A landscape with many valleys, sampled at points; each row gives a point and its height.
From any point a ball takes the steepest step (drop divided by distance) to one of its 2 nearest points. It stops when none of these is lower. Distance is the straight distance between rows; heights are no part of it.
k162 height 5.59: [119 119  92 163 117 117 106 150  60 125 165  91 167 142 130 186 152 150
 152 122 214 129 119 127 108 123 135 143 132 115 177 147]
k525 height 4.20: [145 104  99 140  75  99 144 164 124 145  99  96  77 159 117 157 134 117
 133 151 144 100  97 144 142 158 131  73 168 103 130 191]
k674 height 7.55: [125 150 133 150  63  96 154 125 131 132  98 138 128 182 113 150 132  81
 148 177 127 123  97 108 163 146 129  96 152  82 108 163]
k572 height 5.75: [133 159 106  88 143 120 118 115 151 157 155 126 193 153 138 114 133  76
 116 145 152 130 140 140 138 105 139 107 101 100 118 123]
k956 height 6.05: [119 128  73 199 138 149 128 108  84 126 155 126 146 135 126 175 143  88
 108 111 186 185 142  88 108 136 117 153 124 151 177 136]
k746 height 6.25: [147 115 186 152  76 116 101 119 121 102  92  59 126 101 141 177 170 138
 202 154 159  49 130 145 114  90 121 123 181 116 148 184]
k784 height 2.16: [130 117  88 110  83 111 122 169 139 174  81  81 119 127 137 135 124 107
 122 126 155  92 126 171 152  97 128  37 126  81 100 135]
k986 height 5.82: [108 120  57 158 143 141 112 144  70 160 176 116 175 147 138 170 114 118
 123 115 203 162 139  97  93 111 146 149 114 140 167 108]
k475 height 4.64: [106 123 114 180 155 147 146 124 105 151 136 107 122 156 141 149 140 118
 138 139 136 140 113  64  75 122 160 143 141 142 135 153]
k152 height 6.36: [133 129 167  86 171 127 129 133 132 141 127 129 154 157 117  89 124 119
 129 141 120 151 130 107  90  86 176 138 123 112 101 159]
k156 height 6.41: [ 94 100 144 154 140 129 115 126 102 126 211 157  69 132  91 119 101 160
 103  91  98 158 101 136 106 162 130 144 147 131 165  78]
k546 height 4.93: [ 96 139 108 145 153 145 166 114 110 156 138 126 124 150 147 129 100 114
  97 129 129 166 122  50 106 153 153 136 126 141 115 134]
k577 height 5.07: [150 120 114 127 100 101  84 140  92 114 101  63 172 102 124 191 168 149
 185 146 209  98 131 180 137  91 105 106 118  86 139 153]
k42 height 3.25: [128 142 122 129 182  91  98 170  92 140 142  91 177 130 127 170 100 161
 192 115 185 123 136 141 107  67 155 182  90 150 154  93]
k248 height 5.25: [126 133 113 105 105  90 157 167 115 170 165 138 144 179 103 105  87 134
 104 129 110 167  94  87  89 152 148 106 157 109 139  86]
k710 height 3.60: [121 122 131 172 151 169 107  84 132 106 127 152 145 108 131 143 161 104
 109 130 125 181 155  92 125 101 150 153  98 163 138 139]
k167 height 5.51: [110 165 103  67 173 152 140 108 140 162 172 145 194 139 135  85 103  78
 105 117 153 175 152 118 101 139 127 124  91 132 132 113]
k120 height 5.70: [104 157 110 106 146 183 148  92 128 161 131 156 133 138 130  89 100 123
  50 117 114 175 137  74  95 158  78  95 118 202 131  76]
k170 height 4.86: [117 138 128 151 175 141 107 132 137 151 117 135 162 151 135 110 158 109
 130 114 115 135 116 133  99  78 125 133 101 134 123 107]
k809 height 0.82: [134 106 180 148 142  84  96 158 120 101 147  78 118 136 104 144 120 162
 141 129 140 107 147 136 110  65 161 173 145 132 152 114]
k242 height 4.94: [130 145  85 162 113 152 167 131  97 155  60 124 122 172 150 123 136  92
 158 158 126  85  97 116 143 140 118 119 159 116 104 200]
k530 height 4.49: [114 162  74 108 178 151  96 128 117 158 116  99 183  98 160 146  93 112
 197 110 214 100 150 193 146  91 133 147  90 123 127 135]
k667 height 4.98: [134 129 153 149 122 113 145 171 125 128 145 105 112 176 132 148 128 119
 121 146 131 128 112  89  89 143 174 151 141 101 113 151]
k207 height 2.96: [132 131 112 100 177  92 103 151 109 144 154 124 192 135 107 130  94 159
 129 106 156 158 141 153 106  74 143 164  74 129 140  70]
k881 height 1.23: [155 130 130  43 121 144 132 137 180 130  99 139 134  98 131  65 138 130
  67 125  97 125 143 156 167 129 105  48 113 116  74 118]
k698 height 3.73: [115 157 136 117 202 126  96 117 143 115 110 154 189 108 133 132 113 133
 191 115 138 169 167 160 136  42 134 176  48 161 128  93]
k446 height 5.47: [124 139 110  92 138 140 153 175 109 180 118  94 118 137 143 126  84 106
  99 123 175 105 125 141 117 136 144  93 142  88  97 132]
k100 height 6.21: [115 174  90 111  92 151 155 144 128 177  97 135 124 178 156 105  86  87
  72 157 128 102 115 118 164 173  89  82 167 159  99 124]
k346 height 6.81: [150  97 140 126 131 116 104 167 131 150  69  44 125 110 126 149 131 142
 174 134 177  70 149 175 120  64 142  94 130  94 121 180]
k68 height 4.32: [149 148 110 116 154 111  94 142 138 148  99 104 195  86 138 167 112 142
 184 129 197 100 142 184 155 100 151 126  96 107 127 143]
k873 height 3.91: [107 150 125 168 157 205 120  85 131 111  90 153 147  93 146 127 165  98
 122 131 123 125 149  99 133  82 145 160 114 128 112 131]
k121 height 6.20: [140 165  98 140 111 147 141 146 110 144 100  95 136 123 150 169 147 102
  91 126 170  94 133 139 168 176 101  82 154 114 115 142]
k544 height 6.56: [150 108 144 146 110 134 129 137 122 141  84  65 116 118 145 162 178 137
 180 150 165  64 124 143 126 112 138 104 165 108 123 209]
k705 height 1.48: [143  92 204 122 131  58  87 146 148  91 149 118 102 127  83 137 136 162
 144 117  94 124 127 173 124  96 146 139 124 103 147 111]
k328 height 5.85: [121 138 130 194  91 163 167  71 116 116  74 174 119 124 135 140 168  80
 155 170  61 109 121  49 145 132 131 152 133 143 119 171]
k25 height 3.75: [126 128 182 152 176 104  91 121 127 109 134 128 170 133  91 144 149 117
 149 114 145 165 155 135 105  41 145 191 110 158 159 104]
k587 height 5.62: [120 130 124 189  79 116 143 108  99 108 148 127  86 169 129 173 151  95
 183 174  96  97  93  98 146 157 116 133 151 118 165 191]
k438 height 2.87: [135  92 113 160 103 116 111 137 154 138 112 125 112 110 120 113 153 152
 101 103 111  89 114 193 172 122 107 105 155 132 122  96]
k776 height 5.21: [136 144 135 112 113 123 156 142 160 140  63 127 108 136 144 109 152 108
 130 156  96  98 128 116 139 125 150  72 124  77  80 140]
k450 height 4.45: [141 139 162 149 142 121  81 124 155 106 100 136 177 111 135 147 170 129
 168 136 145 103 146 165 139  56 155 154 106 132 122 114]
k598 height 4.51: [164 147 107  77 132 107 101 162 167 137  98 111 172  72 149 146  80 113
 156 123 180 103 151 207 178  90 133 107  63 101 102 121]
k422 height 5.95: [124 182  99 127 128 172 129 115 131 171 127 148 140 159 149 108 105  82
  58 135 143 118 131 101 136 159  70 101 143 188 127  89]
k490 height 3.94: [ 96 128 156 143 138 110 123 109 117 140 175 164 145 170 114 127 148 124
 144 117 114 193 110  86  80 150 143 134 126 139 155 101]
k46 height 4.82: [159 165  61  90 154 169 128 148 140 142 107  67 132  75 178 112  88  85
 130 121 180  63 138 181 141 127  96  97  99  81 127 148]
k434 height 0.32: [127 164 105  48 141 188 170 131 148 146  92 160 110 116 153  48 119  94
  67 149  90  82 149 134 154 153  79  87 125 160  82 111]
k829 height 6.28: [129 157 101  85 178 224 132  98 156 115  95 159 138  54 164  85 120 120
  75 105 108 123 190 134 142 125  85 145  79 156 112 111]
k40 height 4.96: [147 134  91 116  85 163 163 166 157 146  35 134 111  97 153  93 144  81
 141 169  98  58 141 141 155 111 127  55 134  68  80 163]
k756 height 2.59: [120 109 131 136 153  81 108 129 106 134 159 137 150 148  96 131 117 164
 109  87 130 177 120 142 106 101 118 164 116 137 158  62]
k966 height 3.47: [ 89 113 192 132 143 109 109  75 116 104 173 177 114 163  97 113 172 150
 138 109  65 192 110 136  80 134 119 122 127 133 174 114]
k983 height 3.35: [109  88 158  85 144 139 140 129 120 100 151 152  92 114 104  90 160 211
 104  75  83 180 134 162 121 159  92 127 120 167 120  96]
k799 height 6.50: [138 118 126 131 162 122 125 123 144  98 124 111 116 106 145 134 123 163
 125 128 124 118 169 113 141 118 164 181 103 138 121 151]
k387 height 5.67: [122 119 159  95 167  98 103 128 110  78 155 154 153 128  96 125 116 217
 156 108 135 202 163 129 114 102 140 172  79 158 149  89]
k360 height 1.84: [138 136  81  76  94 137 133 172 175 174  78 110 102 130 127 115  88  70
  81 139 138 100 123 149 154 121 121  15 108  96  99 139]
k168 height 5.02: [137  88 183 129  98 108 122  83 148  66 165 128  64 102 101 122 144 140
 127 145  72 112 141 137 149 135 148 165 156 118 106 153]
k85 height 5.10: [111 159  84 156 150 187 139 105 117 173 106 147 150 148 161 128 124  76
 130 124 147 125 138 122 104 122 137 136 120 146 130 160]
k653 height 5.91: [121 110 152  96 182 146 117 107 140  93 123 149 149  99 133 113 127 194
 143  88 118 201 162 128 104  94 128 172  67 164 117 117]
k178 height 5.34: [131  98 186 116 155  97 113 128 127  70 187 137 120 122  99 126 125 198
 147 112  97 176 127 106  88 122 153 175 117 148 153 115]
k102 height 5.57: [ 98 138 119 179 120 157 182 106 114 122  85 174  83 156 139 119 128 109
 126 162  56 140  94  65 157 153 122 152 115 167  95 160]
k975 height 2.69: [120 118 147  57 126 134 133 109 134 112 156 144  97 129 115  80 140 203
  60 107  95 170 138 119 137 188  83  96 140 167 122  83]
k828 height 6.14: [121 136 166  67 174 124 108 115 151 122 134 154 169 133 122  96 145 160
 135  99 118 167 148 149 106  95 142 136  88 121  95 129]
k518 height 2.47: [139 106  89 115 109 112 113 154 155 166 102  95 148 120 134 115 131 137
  98 109 151  90 122 197 150 105 127  78 123 113 104  98]
k37 height 0.81: [119 147 128  42 155 176 136 119 154 152 110 145 154 102 145  46 115 115
  85 102 115 120 159 163 143 127  94  95 114 129  88 103]
k857 height 4.65: [168 171  71  81 106 145 100 159 160 129  92 108 167  62 155 126  87  94
 122 124 169  79 160 193 172 104 103  81  90  91 130 117]
k471 height 5.35: [142 101 125 137 115  81  98 161  64 115 150  66 157 129 101 195 126 171
 181 126 219 124 118 175 130 111 121 134 133 109 171 140]
k50 height 4.36: [ 98 115 158 158 180 141 119 131 117 158 155 116 145 140 129 145 127 123
 154 140 159 157 124  63  80  81 187 162 123 162 149 135]
k508 height 1.79: [121  99 151 126  85  89 136 142 139  98 138 116  50 137 122 141 134 145
 105 141  97 117 128 140 149 166 158 104 143  96 108 117]
k324 height 3.49: [117 136 138 167 184 112  95 126 116 127 124 121 181 121 136 157 125 132
 178 121 194 163 161 145 112  61 140 195  89 163 146 108]
k423 height 5.45: [124 125 151 136 101 105 157 113 160 133  80 124  95 143 152 112 168 120
 150 174  80  94 125  86 145 114 154 123 139 109  87 167]
k681 height 7.81: [109 144 160 119  90 108 145 106 130 121 128 162 136 174 132 124 150  90
 122 149 105 167 127 101 145 145 154 123 144  99  88 161]
k195 height 6.35: [ 94 137 124  48 194 161 135 112 119 138 140 135 157 136 137  67 108 172
 110  91 119 185 160 106  90 108 126 122  80 127 107 111]
k617 height 0.87: [123 133 108 110 129 178 179 130 149 136  70 159 109 112 148  53 147 103
  89 141  80 107 113 114 171 137 107 124 138 145  55 141]
k351 height 4.34: [124 112 173  86 124  32 100 145 130 141 153  91 172 134 103 164 117 138
 176 141 177 149 146 137 144  66 178 122 103 101 137  93]
k739 height 5.19: [107 167  94 108 169 162 170 122 129 161 109 127 120 139 158  90 100 109
  86 133 120 128 135  79 118 153 133 124 120 123 101 122]
k286 height 2.67: [141  72 149 156  87  87 138 149 149  92 130  81  29 109 115 144 154 138
 151 163 109  79 122 146 154 134 145 109 158 113 124 166]
k459 height 5.98: [100 108 158 203 129 120 118  70 114  88 204 128  56 123 127 186 141 103
 179 146  92 134 155 120  85 134 134 173 147 134 209 156]
k524 height 2.12: [150 116 117  83 132 103 133 138 160 150 132 117 121 129 111  92 105 161
  69 118 120 134 123 135 145 175 127  81 127 125 125 107]
k267 height 6.98: [146 129 131 119 156 118 116 143 154 147  93  73 129 125 121 102 130 107
 139 144 139  80 132 137 126  50 160 110 121  93 104 165]
k115 height 2.91: [101 133 182  95 135 143 134  84 117 111 142 176 135 158  98  90 177 165
 112  93  83 194  99 120 119 155  93  96 126 124 134 112]
k765 height 6.13: [139 124 131 146 135  90  93 130 131  91 104 132 134 101 127 155  94 190
 181 118 160 131 150 178 175  98 140 194 114 172 112 105]
k109 height 4.99: [127 137 127  92 131  90 125 155 112 157 187 131 179 155 103 120  91 121
 108 135 164 178 122  81 117 134 171 104 131  93 133  98]
k257 height 5.30: [134 108 139 195  98 146 108  82 119 111 130 135 110 130 131 169 172  97
 178 156  93  90 115 102 122 129 130 154 163 140 153 192]
k658 height 6.71: [108 125 183 118 101 100 148  98 107  75 187 169  73 179 105 127 121 120
 134 146  72 163 126 100 105 171 138 144 148 103 141 153]
k386 height 2.05: [141 107 143 162 100  80 123 123 103 134 197 110  65 148 101 142  97 135
 180 151 111 101  78 123 113 144 149 125 179  97 180 140]
k555 height 5.64: [ 86 116 139 149 100 135 168 114  97 106 166 185  49 168 117 114 102 132
  99 141  68 164  77  81 123 177 112 135 150 169 132 118]
k826 height 4.18: [130 167  84 171 136 225 133 125 114 137  74 168 156  89 163 110 154  79
 112 124 125  79 130 110 138 110 128 130 127 102 113 122]
k743 height 7.29: [125 148 158 151  92  77 129 123 109 131 151 129 123 193  89 160 145  76
 158 170 151 146 110 100 135 129 151 124 155  89 154 158]
k138 height 1.82: [116 104 156  77 102 100 153 128 114 122 185 163 101 147  99  96 114 183
  85 108  78 180 116 119 105 202 124 108 162 135 152  95]
k95 height 5.71: [130 138 110 113 131 162 143 163 133 138 111  98 112 127 158 115 118 100
  77 120 140  90 150 144 141 126 139 131 129 101  72 144]
k390 height 3.93: [113 135 166 178 139 143  83  81 155 103 147 149 172 105 118 166 188  96
 169 158 133 147 149  98 120  86 152 169 109 152 153 136]
k734 height 6.46: [112 174 100  66 188 192 146 101 147 129 139 131 137  66 179  84  88  89
 102 102 133 121 184 143 135 146 106 155  78 131 124 106]
k768 height 0.77: [139 102 109 185 136 122 118 115 102 117 132  93 108 130 123 147 139 155
 157 125 157 104 123 143 116 116 130 175 155 130 150 160]
k820 height 6.01: [105 130  99 141  92 130 187 152 111 124 143 156  59 177 128 115  78 126
  83 143 100 121  87  76 148 206 102 136 160 176 131 130]
k69 height 2.55: [146 129 101 122 161 139 113 112 152 146 127 131 152 117 122 100 109 145
  69 103 134 140 127 143 150 135 115 138 120 151 127 123]
k522 height 4.50: [137  98 169 141 111 144 131  80 147  92 143 138 112 113 121 112 145 136
 123 128  83 146 108 103 131 138 123 171 142 135 106 154]
k186 height 4.80: [130 147 150 141  98 172 145  98 138 112 102 198 132 115 114  98 155 109
  85 125  70 131  92 108 171 161  81 110 162 148 111 101]
k965 height 7.06: [116 127 137 136 125 152 159 148 129 150 135 143  98 146 126 103 121 128
  50  88 114 157 123 112 109 179  91 147 140 169 105  80]
k194 height 3.92: [145 179 127  99 172  88  78 145 140 116  97 138 194 114 132 135 111 128
 215 144 155 113 161 175 169  45 144 152  66 134 119  92]
k214 height 4.68: [132 175 115  85 129 216 133 127 149 131  94 200 183  90 160  77 141  81
  93 133  91  88 126 117 146 129 106  89 119 122  92  80]
k209 height 1.50: [115 122 125  83 119 199 154  94 148 116 111 181 130 132 131  68 159 152
  85 121  63 149 111  98 126 134  74  91 115 182  81 118]
k906 height 4.66: [147 120 135 111 111  56 107 143 128 144 175 104 154 149  81 155 120 113
 141 147 188 158 111 126 137 103 173  99 133  82 150 119]
k692 height 6.26: [106 126 142 184 114  98 117  82 105 102 179 127 111 156 109 161 162 106
 162 152 127 141 146 103  98 121 145 156 148 125 201 141]
k504 height 2.10: [131 102 101 127 101 103 164 170 127 161 126 127  78 180 136 108 100 141
 104 146 105 111 106 108 132 167 158 120 154 139  98 168]
k537 height 4.31: [ 86 130 161 102 135 145 154 119 106 138 158 180 137 182  97 100 138 147
 124 124  98 222 105  51  92 163 146 115 112 153 136 132]
k790 height 4.69: [108 162  65 110 157 170 119 113 133 167 134 115 171 101 176 131 102 112
 135 101 185 103 153 167 124 116 118 132 101 125 125 111]
k521 height 5.31: [ 93 126 125 172 113 142 154 103 117 122 125 167  91 184 122 111 132 121
 114 137  76 136  93  90 126 141 118 128 134 154 128 132]
k839 height 6.66: [126 131  57 163 137 173 151 118 100 154  90  88 130  91 181 147 143 139
 121  98 177  96 133 128 105 163  68 141 131 141 126 153]
k299 height 6.83: [141 140 117  62 150 112 129 142 150 143 141  96 155 114 138 111  65 144
 109 115 174 132 139 152 137 115 141 129  86 110  95  88]
k867 height 5.96: [135 110 130 159  62  98 171 116 108 103 113 124  59 157 128 147 133 105
 170 182  76  90 106 107 155 159 127 145 159 117 113 193]
k904 height 3.28: [117 109 110 176 138 169 109  75 149 120 124 168 147  82 126 136 125 123
  99  93 140 201 138 121 126 123 109 139 105 184 146 114]
k64 height 5.46: [111 169 114  75 137 158 174 117 123 162 128 155 139 167 154  80  89 116
  75 129 106 172 124  59 111 185  94 100 129 160 106 101]
k847 height 2.31: [127 128 179  96 109 113 147 105 144 103 134 153 112 152  99  88 148 136
 110 117  71 160  69 132 138 159  99  81 138 103 103 118]
k123 height 3.76: [133  83 125 157  70  92 102 157 119 150 131  93  90 140 113 179 146 133
 149 129 142  92  95 185 142 144 116  53 156  96 153 143]
k270 height 2.68: [137 114 140 163  94  85 146 130 131 125 184 108  94 157 103 152 108 125
 136 146 118 127  57 115 126 174 125 101 141  90 150 121]
k994 height 0.24: [125 115 137 181 135 101  93 126 103  99 143  81 128 130 116 179 141 161
 175 129 178 114 150 126 118  77 136 180 150 162 187 147]
k968 height 4.28: [109 108 130 154 130  83 119 135 111 139 209 142 133 142 100 157 125 137
 151 117 121 163 103  94  80 151 161 144 137 120 193  97]
k775 height 6.04: [ 82  95 128 196 115 146 135 119  86 115 198 162  62 155 101 143  96 122
 117 122  91 159 103  99  94 170 133 150 149 154 177 116]
k909 height 6.34: [116 106 164 140  70  91 173 115 110  85 155 154  49 174 123 139 111 103
 146 175  44 130 109  97 133 172 135 148 156 115 124 168]
k772 height 7.34: [117 136 140 120 125 149 183 139 131 118 115 164  80 154 133  85 130 115
  52 129  77 142 102 108 124 185  69 119 157 194  79 112]
k719 height 5.08: [127 144 116 171 139 141 131 123 134 131 107 151 131 175 125 106 148 105
 111 132  97 124  85 115 114 103 108 125 135 120 114 138]
k384 height 7.53: [111 103 148 154 123 120 124  80 151  81 126 155 100  73 127 122 153 174
 138 101 102 133 143 166 168 135 113 179 127 143 118  90]
k652 height 2.11: [142 109 161  99 149  60 102 139 130 109 139 130 144 124  83 123 123 187
 120  93 109 167 124 185 135 123 122 138 102 120 140  79]
k545 height 5.15: [149  99 181 140 105  40  97 166  93 118 163  62 104 117  96 194 108 173
 212 134 175  89 118 167 105 109 139 141 153 107 207 101]
k112 height 4.04: [171 116 151 107 106 141 124 114 148  87 104 134 132  96 129 111 144 129
 108 135 101 125 143 131 159 125 144 152 140  91  79 153]
k172 height 1.94: [110 126 133 103 120 208 118  72 134  99 115 190 155  94 136  95 177 157
  92 100  90 194 132 117 117 133  81 100 104 181 107 110]
k320 height 1.06: [133 118 122  87 140 200 157 103 149  94  90 167 122  81 132  52 166 140
  84 116  67 122 140 111 143 113  97 129 118 153  62 129]
k606 height 5.90: [136 125 165 100 155  70 106 154 134  83 140 133 140 114 107 148  90 206
 186 124 136 171 145 154 132  99 158 179  86 172 110  89]
k876 height 4.67: [149 136 145 122 156 122 101 144 157 135 102 132 177 123 130 133 152 123
 135 110 117 108 120 187 130  68 133 121  87 110 109  95]
k934 height 7.13: [141 167 118  83 161 113 130 145 155 112  86 151 161  76 147 111  85 167
 146 102 153 135 166 203 175 120 107 156  87 150  80  79]
k862 height 3.65: [153 118 140 121 102 108 102 111 151  94 131  96 139 129 110 147 126 126
 116 139 137 131 123 135 160 108 139 131 128  92 106 140]
k605 height 4.76: [165 138  90 135  82 167 148 157 119 123  41 146 145  70 171 123 165  89
 151 145 116  39 157 138 152 126 130 103 147  63 100 166]
k810 height 4.55: [162 139 104 149  93 164 117 136 148 117  67 126 164  80 156 144 167 120
 151 130 142  69 141 163 159 111 137 121 145  77 116 132]
k392 height 4.88: [120 177  68 109 148 193 141 116 133 174 118 119 156 123 190 110 107  73
 120 116 147  82 157 146 122 148 104 113 125 126 113 142]
k266 height 5.24: [142 123 118 133 139 111 143 182 112 151 112  80 127 145 137 140 106 124
 130 132 167 113 119 128  90 131 166 120 135  80 113 164]
k429 height 5.86: [130 103 191 152  70  87 115 141 102 119 142  53  92 134 122 190 147 114
 207 166 156  72 122 145  88 119 120  93 182  93 178 183]
k466 height 4.70: [141 146 150 169 124 130  98 121 157 113  96 126 154 131 123 150 186  95
 150 155 125  86 120 123 124  94 151 124 133 116 128 148]
k905 height 5.84: [138 110 107 167 118  97 120 165  59 134 174  98 120 159 102 174 133 137
 152 137 170 116  99 121  88 143 150 128 178 105 193 144]
k41 height 4.97: [128 103 202 129 129 110 100 108 143  95 187 135 122 143 102 141 141 137
 144 127 105 148 123 107 104 123 159 175 140 137 152 150]
k249 height 6.11: [121 144 110  98 194 177 116  96 150 114 105 167 146  87 151  96 109 135
  96  95 119 180 176 127 120 101 119 152  63 164 133 126]
k886 height 6.45: [120 139  72 135 116 155 161 149 106 169  98  90 100 132 168 146 131 135
 101 120 170  91 134 128 133 201  80 125 161 134 121 136]
k887 height 4.07: [151 120 158 110 129  63  94 145 148 130 112  85 147 102 117 168 114 145
 179 133 183 124 157 155 153  94 163 130 115 102 140 130]
k216 height 1.56: [145 106 115  82  91  98 163 184 145 148 139 115  84 149 114 103  80 145
  73 139 112 130 109 104 133 180 150  82 157 122 110 122]
k806 height 5.00: [134 131 157 173 125 146 128  93 141 136  98 125 140 142 157 163 179 101
 173 162 108  88 141  86  98  91 149 164 156 160 134 173]
k362 height 6.32: [108 141  94 190 113 134 119 112  93 135 164 146 128 172 121 173 136  89
 109 120 144 149 108 113 136 171 125 134 158 140 175 137]
k83 height 1.74: [150 126 141  68 119 119 147 123 170 132 115 151 118 141 121  68 137 129
  79 134  87 142 103 108 161 166 102  77 139 125 106 132]
k397 height 5.65: [123 113 174 199 113 126 113  84 131  83 168 118  65 107 133 181 166 115
 185 149  84  81 143 118 118 123 126 178 157 133 172 157]
k882 height 5.93: [150 150 100 102 108 146 136 147 153 130 115 123 142 125 149 124 116  90
  58 128 139 108 163 148 153 166  97 107 134 127  85 125]
k199 height 5.26: [133 146 115  31 144 120 125 149 129 163 173 133 180 154 121  91  97 119
  80 114 132 181 134 102 107 146 133  75  99 110 120 103]
k751 height 0.78: [132  90 159  89  87  81 155 177 142 124 177 139  53 132 105 113 107 151
  97 124  87 143 101 126 121 196 138  81 151 121 124 102]
k629 height 4.61: [124 107 162 141 132  61 110 153 101 150 195 111 151 130 101 156 130 142
 183 125 152 150 129 106  70 107 186 169 141 121 191  97]
k227 height 6.54: [124 135  90 178 125 111 177 148  84 148 124 130 100 171 123 142 100 131
 131 128 126 129 102  68 124 192 134 141 182 122 170 162]
k435 height 6.65: [121 171 104  24 173 152 132 121 150 144 157 107 151  96 163  79  54 115
 104 106 159 121 171 144 132 144 126 129  78 113 117 101]
k656 height 4.35: [154 137 115 105 104 147 115 127 172 117  81 147 166  73 148 105 140 103
 120 141 125  93 144 160 159 120 138 120 116  86  87 128]
k444 height 4.81: [169 122 114 154  73 114 107 128 125  96  70  86 155  90 142 167 164 123
 168 147 163  80 128 165 148  93 112  88 138  71 125 146]
k81 height 6.99: [155 149 141  45 170 122 114 142 161 142 111 145 168  83 122  88  84 171
 106  91 138 145 154 193 171 137  82 123  92 174  93  66]
k697 height 4.43: [140 166 114 141 121 216 138 127 142 106  76 197 149  84 138 110 160  95
  83 148  87 101 114  90 162 137 107 126 135 117  98 111]
k590 height 2.95: [145 125  88 192 146 168 109  92 134 133 116 145 133  96 123 140 138 125
  95 101 131 140 123 135 144 147  90 146 137 166 159 131]
k49 height 4.22: [130 140 158 138 143 134  84  95 164  92 114 184 188 102 126 141 181 133
 150 120 117 148 151 150 126  89 140 156  93 137 141 102]
k929 height 1.27: [141 121  94 173 142 158  99 118 111 121  84 104 143 115 143 137 155 156
 148 108 150  77 137 162 145  78 111 160 128 140 127 143]
k635 height 4.87: [140 112 172 132 130  35  99 167  99 146 167  75 154 113 101 184 108 165
 214 134 183 125 139 131  97  93 172 173 142 133 202 108]
k222 height 6.38: [114 112  97 177 118 124 155 163  87 127 197 137  47 141 112 138  97 136
 120 122 103 122  79  98 107 210 124 132 175 139 183 106]
k501 height 3.23: [164 122 106 149 112 109 121 141 132 114 144  95 122 139 119 154 113 125
  90 131 153 116  94 115 151 155 114 121 133  93 134 130]
k800 height 6.79: [145 114 134  32 171 139 138 156 152 147 135 130 139  98 122  66 104 201
  73  85 128 151 138 157 124 158  92 123 109 169 106  76]
k659 height 7.01: [ 95 131 172 144  96  79 132 131 104 112 191 170  97 188 102 147 119  88
 152 151 104 151 104 110 100 155 155 128 172 107 158 133]
k967 height 4.60: [149 101  94 153  92 132 165 143 131 146  70 102  95 128 136 131 147 112
 134 155 116  76 102 141 159 149 117 105 169 108  87 188]
k727 height 1.40: [134  82 144 193 119 107 117 113  98 124 187  99  80 129 106 136 109 155
 157 124 127 117 101 146 108 125 132 167 170 122 182 142]
k198 height 5.50: [147  85 174 152  87  63 120 165 108 124 146  56  84 124 111 178 125 147
 190 132 168  92 115 157  94 131 139 115 172  83 152 144]
k594 height 2.13: [138 134  92  50 127 147 129 170 166 172 104  83 105  92 148 100  61  55
  95 116 156  92 156 183 148 109 113  32  83  75 111 120]
k637 height 6.31: [118 146  93 152  78 108 191 145  86 139 126 138  92 188 126 137  71 111
 129 159 133 136  72  85 143 195 108 129 156 148 140 162]
k851 height 6.08: [108 134 146 169 127 196 147  71 121 120  90 183 130 114 134 124 164  84
 133 152  64 157 144  39 121 124 142 151 107 165 120 175]
k612 height 4.06: [100  95 180 169 168 121  92 116 128 119 164 134 143 114 105 151 134 131
 162 132 145 196 151  81  68  64 166 176 100 187 188 122]
k616 height 7.30: [151 125 114 121 126 120 128 125 169  97  94 158 134  65 132 112 131 180
 120  94 116 112 151 188 177 139 103 152 122 158 104  75]
k241 height 6.77: [121 128 112 168 135 129 122 154 123 129 174 130  98 139 121 155 114 147
  77  85 132 146 110 132 104 183 116 147 144 159 149  74]
k256 height 6.57: [106 106 117  67 161 158 144 122 132 157 149 147 128 117 139  72 105 187
  78  81 116 176 136 114  84 150 108 138 101 183 110  89]
k878 height 5.20: [116 145  94 189 131 177 141  99  91 159  80 128 149 161 156 147 168 101
 164 136 146 109 112 116 108 119 106 127 148 131 138 191]
k366 height 6.33: [162 116  97 135 155 103 107 152 161 103 101  98 147  92 142 139 110 173
 133 127 151 112 170 168 177 124 139 168 101 141 113 140]
k671 height 3.33: [128 117 103 160  92 125  97 129 126 131 115 115 110 129 127 167 177 144
 140 123 136  69 113 178 168 142 120  92 153 110 134 136]

Where does a ball stop that starts at each point below?
k878: k360
k25: k994
k346: k490
k719: k751
k886: k994
k152: k751
k616: k387
k100: k994
k656: k994
k806: k751
k697: k751
